Points on a hilly landscape, in no order, each with its height.
From any point a ball rolls to the lowest of the 2 points nearest to it. It stops when none of these is lower. Distance is the straight distance between rows; heights are no part of it.
roni: [146 146  54 114 138  72  91 119 197 167 143 139 116 124 106 152 107  77
 177 158 128 155 124 105 171 178 139]  height 506
luti: [147 141 131 101 117  78 107 170 169 148  87 122 101 136 113 164  99  92
 152 131 118 142 120 128 117 119 108]  height 661
kurab: [136 132 115 168 165 139 158 151 127 134  51  95 153 146 113 105 132 116
  70 144 119 168 132  71 141 162 136]  height 425
Neke: [129 118 139 163 132 144 169 175 120 184  77 109 166 158 122 107 113  99
  53 143  96 161 135  97 136 156 129]  height 466
Lavu: [144 140 165 153 153 143 133 164 104 137  60  82 135 154 123 125 128 119
  87 121 113 140 115  78 135 127 132]  height 386
dak: [123 102 149 103  65 104 161 145 153 179 183 173 117 126 134 145 116 104
 127 134 111 117 141 166 124 107  99]  height 548
Zele: [146 110 119 131 126 120  75 141 155 167 137 136 120 168 155 148  70  72
 108 119 121 125  66 155 120 135 131]  height 452
Tak: [127 146  62 142 173 155  99  97 151  98 105 133 173 139 117 131 137 125
 118 145 124 135 107 123 125 186 144]  height 308
divef: [116  75 134 133  89 149 217 132 153 150 140 151 163 153 146  77 117 139
  39 125 125 143 151 162 103 125  97]  height 547
suz: [113 166 163 108 124 156 127 143  87 160 154 118 147 127 113 164 157 137
 120 143  89 109 131  96 171 120 140]  height 468
lises: [110 121 133 114  99 125 158 133 151 141 171 154 120  97 130 134 144 130
 129 138 124 127 148 137 143 131 112]  height 583
daned: [111 165 159  91 132 152 126  94 107  87 155 131 129 134 121 150 166 192
 152 122 125  94 168 134  96  70 120]  height 543
Tufes: [126 159 173 129 147 130 104 155  98 118  65  77 109 156 131 151 126 121
 118 109 119 128 102  98 109  95 124]  height 350
zemud: [133 149 152 121 129 118  90 141 133 126  91 129  78 159 150 146  97 105
 138  92 103 122  91 183  52  70 131]  height 618
bami: [140 120 179 131  74 119 125 169 112 191 110 138 122 181 154 135  93  87
  83  89  83  92 126 204  76  82 107]  height 660
sutin: [114 142 110 144 152 190 186  80 118 134 178 136 197 121 125  86 180 170
  83 165 123 141 164 121 147 160 158]  height 272
Mik: [130 155 156 118 109 122  72 134 108 166 161 141  95 166 156 165  98  89
 143  91  98  79  71 184 122  80 141]  height 215
bop: [134 173 153  89 126  98  67 135 121 141 134 115  66 136 128 177 102 107
 211 105 106 108  98 129 114  66 132]  height 210
pum: [111 167 149 105 150 172 148  85  84 105 172 131 176 102 107  97 191 195
 158 156 140 108 198  63 146 135 135]  height 463
rar: [131  91 169 100  93 121 181 159  83 164 149 120 116  39  99 128 125 179
 138 144 120 164 198 108 169 116 113]  height 469
ret: [147  70  33 186 155  80 138 102 171 112  85 133 122 120 135  78 114  87
 128 131 168 168 109 147 135 201 138]  height 418
giziz: [121  77  76 177 124  99 164 118 174 136 119 154 119 106 144  83 126  91
 122 134 152 176 126 136 124 175 136]  height 465
bir: [113 143 135 105 123 139 143 112 101 103 169 128 138  72  98 121 174 180
 173 149 143 135 187  80 152 135 129]  height 426
zik: [166 143  88 113 128  76  91 133 191 173 139 131 104 147 127 158  80  66
 156 149 151 134  96 105 164 145 131]  height 541
totav: [125  98  90 187 152 107 132 111 147  59  80 122 115 121 135 100 142 119
 131 103 179 133 108 117 101 166 125]  height 420
pego: [130 131  99 180 173 147  99 113 116 109 133 111 128 128 143 103 118 108
 124 128 155 144 100  90 157 174 156]  height 139
mavem: [131 103 130 122 103 158 111 129 126 169 174 166 161 161 146 150  94 100
  84 127  94  95  94 203 134 119 139]  height 464
sezas: [108  88  78 152 110 105 192 128 174 100 104 145 135 106 126  94 152 131
 115 127 138 164 150 142 107 162 113]  height 509
mene: [132 131  99 166 181 149 125 126 138  85  55  88 150 161 119 113 133 124
  87 124 136 135 115  94 122 168 138]  height 422
ren: [126 150 170 130  90 140  92 141  75 179 149 131 133 173 149 153 105 103
  95 105  82  67  94 188 133  80 142]  height 286
gusoz: [143 153 105 104 147  93  82 140 175 124  90 124 105 163 120 173 105 102
 145 123 118 130  90 158  83 113 127]  height 687
zego: [113 175 173  71 138 153 118 121  75  91 109 118 142 124 100 158 171 194
 162 134 113  99 172  88 118  80 125]  height 520
Bak: [149 167 169 102 148 103  73 153  90 135  73  63  87 141 114 167 103 123
 169 102 117 124 110  97 118  70 127]  height 317
Kig: [122 136 126  86 109 116 128  91 123 100 194 157 122  50 108 115 161 179
 222 142 167 126 183  97 147 136 118]  height 381
lufen: [122 110 139 176 147 177 167 149 108 147 105 123 170 150 141  92 131 127
  46 138 109 149 116 117 141 147 144]  height 501
kan: [126 120 151 161 114 181 163 126  89 182 204 142 158 132 151  94 119 122
  63 138 115 110 121 141 182 135 156]  height 360
Nudi: [106 138 101 106 147 143 107  70 158  46 146 166 148 139 136 121 155 185
 156 122 163  93 144 169  59 115 118]  height 151
degi: [132  77 157 106  87 100 178 162 111 135 106 125  89  33 102 120 117 164
 151 128 147 174 181 110 138 130 104]  height 413
rufos: [104 129 104 136 132 148 128 118 153 131 152 152 147 131 132 133 132 122
 113 136 127 134 116 139 129 155 131]  height 625
nena: [140 134 127 119 123  87  77 138 165 169 159 142  93 148 147 163  82  66
 157 128 137 126  66 132 136 123 133]  height 502
miga: [125 148 142 115 144 120 112 156  97 114 103  92 114  98 104 153 137 140
 162 127 128 136 137  69 154 121 127]  height 380
Dur: [135 117 185 153  93 158 124 158  77 183 132 129 150 176 153 118 104 100
  60 103  98  76 103 176 135 105 136]  height 332
Bukul: [108 121 114 145 148 147 126  85 143  51 124 147 131 134 145 106 161 165
 134 110 165 113 122 133  92 130 129]  height 222
vuz: [111 146 110 162 144 147 114 114 118 142 173 128 132 105 131 115 142 114
 150 145 142 142 125  87 172 164 163]  height 264
keze: [133  98 129 159 135 202 105 118 103 125 160 137 155 147 167 112  96 128
  70 118 133 124  75 173 141 129 151]  height 407
sel: [106 174 143  97 154 171 109 109  70  95 139 127 156 118 111 134 185 178
 164 142 128  95 162  61 141 126 138]  height 493
nom: [151  97 127 127 110 196 114 101 101 162 212 161 175 158 160 122  89 127
  67 129 108  90  89 216 166 121 136]  height 430
Dizi: [139 125 134 159 158 220 142  96  93 117 175 134 180 149 159  83 126 161
  60 139 134 122 107 158 159 135 152]  height 361
nop: [112 114 136 115  86 115 128 159 135 182 153 159 133 154 135 154 110  87
 101 142  90 114 116 175 120 117 114]  height 510
Veseg: [126 104 164 109 104 133 197 175 101 168 110 120 139  81  96 125 147 167
 109 150  95 156 188 107 154 123 113]  height 507
Pel: [124 109 119 118 103 102 144  99 155  89 174 167  97  64 124 114 150 141
 196 133 173 123 158 120 125 141 117]  height 319
Sova: [129 167  72 149 172 126 102 111 116 147 145  99 144 117 111 122 143  99
 162 163 139 151 137  60 183 190 164]  height 351
des: [125 129 163  63 105 112 137 112 124 102 164 141  95  77 109 149 147 178
 194 129 147 115 158 132 117  85 110]  height 78
tika: [139 124 147 116 105 111 103 160 148 160  92 138 112 176 152 145  88  83
  98 101 100 126  92 187  73  93 114]  height 643
zosa: [138 108 148 156 116 144 114 162 123 165 120 127 137 167 157 126  92  82
  73 124 122 130  90 133 130 139 127]  height 395
ges: [117  83  80 163 130 126 141  72 163  77 148 164 124 102 147  75 139 132
 139 118 191 141 125 149 114 173 133]  height 326
rufer: [121 134 106  93 138 157 143  50 164  73 178 149 170 156 145 126 141 182
 118 135 150 108 134 184  80 113 120]  height 213
logi: [116  88 148 169 119 162 211 154 118 148 118 133 159 144 140  64 138 136
  41 123 127 157 148 132 125 132 127]  height 527
Nup: [117 147 156 106 125 138 142 165 119 125  73 112 140 146 110 166 149 145
 104 132  83 123 136 132  96  98 107]  height 445
nemif: [147 141 117 184 172 113 109 134 108 119  97  74 105 134 132  96 121 108
 128 125 172 148 113  51 170 158 147]  height 223
vem: [121 174 162  81 148 109  63 134  84 130 119  87  94 128 115 182 120 134
 210 103 110 109 105  75 137  75 133]  height 282
vedis: [142 152 157 104 112 111 119 184 124 167  62 107 131 165 110 176 117 109
 103 126  72 126 126 143 101  97 111]  height 492
fepe: [142 117  54 171 182 118 103  96 142  49  66 112 149 156 126 113 139 127
 128 117 155 123 110 111 106 181 132]  height 387
sugi: [113 116 140 124 112 135 184 182 124 180 104 126 159 131 104 127 138 124
  84 154  83 157 169 106 144 154 121]  height 508
mitut: [125 145 198  79  89 115 135 156  79 158 130 113 108 103 108 170 128 158
 143 119  72  97 158 159 127  59 114]  height 333
tigap: [121 132 123  95 114 105 122 157 157 127 127 138 120 117 110 166 140 117
 153 137 107 138 141 126 126 128 114]  height 624
rizug: [173 110 110 173 137  73 145 156 148 126  50  72  99 119 124  91 104 102
 125 126 167 166 139  79 142 158 108]  height 335
pibo: [114 100  84 164 138 126 166  86 151  52 128 139 135 109 137  75 173 172
 140 122 173 126 156 127 102 156 119]  height 277
Von: [126 150 184 109  96 108  84 145 102 165 158 133  71 128 140 161 108  91
 191 104 111  92  89 155 125  58 127]  height 95
nitep: [114  73  94 127  96 130 191 133 186 125 110 169 149 140 142 101 123 124
  70 129 126 160 134 169  94 146 111]  height 554
luvet: [138 118 116 170 144 102 141 143 135 139  98 101 107 112 124 110 115  92
 127 138 145 172 131  77 155 165 132]  height 285
rosep: [117 140  99 125 145 109  80 108 137  64 124 141 120 111 116 131 155 140
 191 119 161 101 140 101 112 147 130]  height 738
tob: [136  57  41 180 144  92 133  72 176  94 124 175 131  91 149  70 131 100
 146 123 176 161 109 176 124 198 132]  height 375
kub: [129  81 153 121  80  89 179 143 148 103 120 143  80  65 124 108 130 147
 158 122 162 152 162 129 110 111  97]  height 331
luro: [104 143  74 147 162 182 137  91 126 117 138 134 189 124 125 108 166 144
 104 150 125 146 140 125 140 187 158]  height 177
Bazem: [135 125 142 135 115 185 145  85  94 166 246 144 179 150 142 104 112 138
  77 143 117  82 116 177 185 131 143]  height 398
Zema: [132 150 171  91 130 132 110 166  69 161 114  88 122 109 104 174 127 133
 150 136  89 125 134  73 176 112 125]  height 424
damel: [129 138  87 128 149 102  64  99 167  73 113 144 111 141 134 151 125 121
 176 114 159 112  95 142  96 135 132]  height 723
fis: [156 148 134 105 158  96  93 149 112  86  53  60  93 125 100 149 126 139
 163 113 140 131 137  70 133 120 121]  height 345
matob: [120 105 151 115  87 100 166 103 157  96 169 156  78  90 139 114 136 147
 163 126 170 129 145 146 121  95 103]  height 239
kam: [121 137 149 163 147 185 177 105  93 145 186 130 164 124 140  79 153 158
  64 146 130 125 139 120 165 136 161]  height 320
vop: [119 153 160  83 119 126 143  83 136  83 150 132 112 142 127 136 141 183
 140 113 130  96 154 183  60  53 103]  height 564
suk: [123 137 165  73 101 106 112 153 111 137 144 128  92  90 103 180 131 155
 188 121 102 119 141 134 134  82 113]  height 240
buti: [172 123 117 131 138  73 107 147 151 108  71  77  81 115 114 130 106 106
 164 117 162 149 126  74 145 137 113]  height 365
tabe: [152 142  68 122 162  85  67 109 202 100  90 124 108 166 124 154 101 101
 154 122 149 124  82 132 116 148 132]  height 708
kugi: [124 146  48 143 143 104 113 113 158 161 160 141 152 111 105 128 136  92
 168 166 129 160 139 103 173 202 161]  height 429
furud: [117 135 175  94  96 126 157 152 108 135 133 127 121 131 124 154 135 160
 112 128 100 110 154 156 109  82 104]  height 385
Pez: [107 151 160 112 131 133 109 119 121  92 121 133  93 143 147 139 129 153
 140  96 123 109 114 171  64  71 129]  height 590

Where does a ball stop that starts at each point below?
zik: Von
nitep: Nudi
Pez: matob
dak: luro

Call two points neighbours if one is among the 2 nearest of the other. Go from one point of each pair to the other, from neighbour to neighbour, staying as low as possible. Name the highest point that can't be avoided.
fis / fepe: zik
Von / fepe: kurab
fis / pego: buti
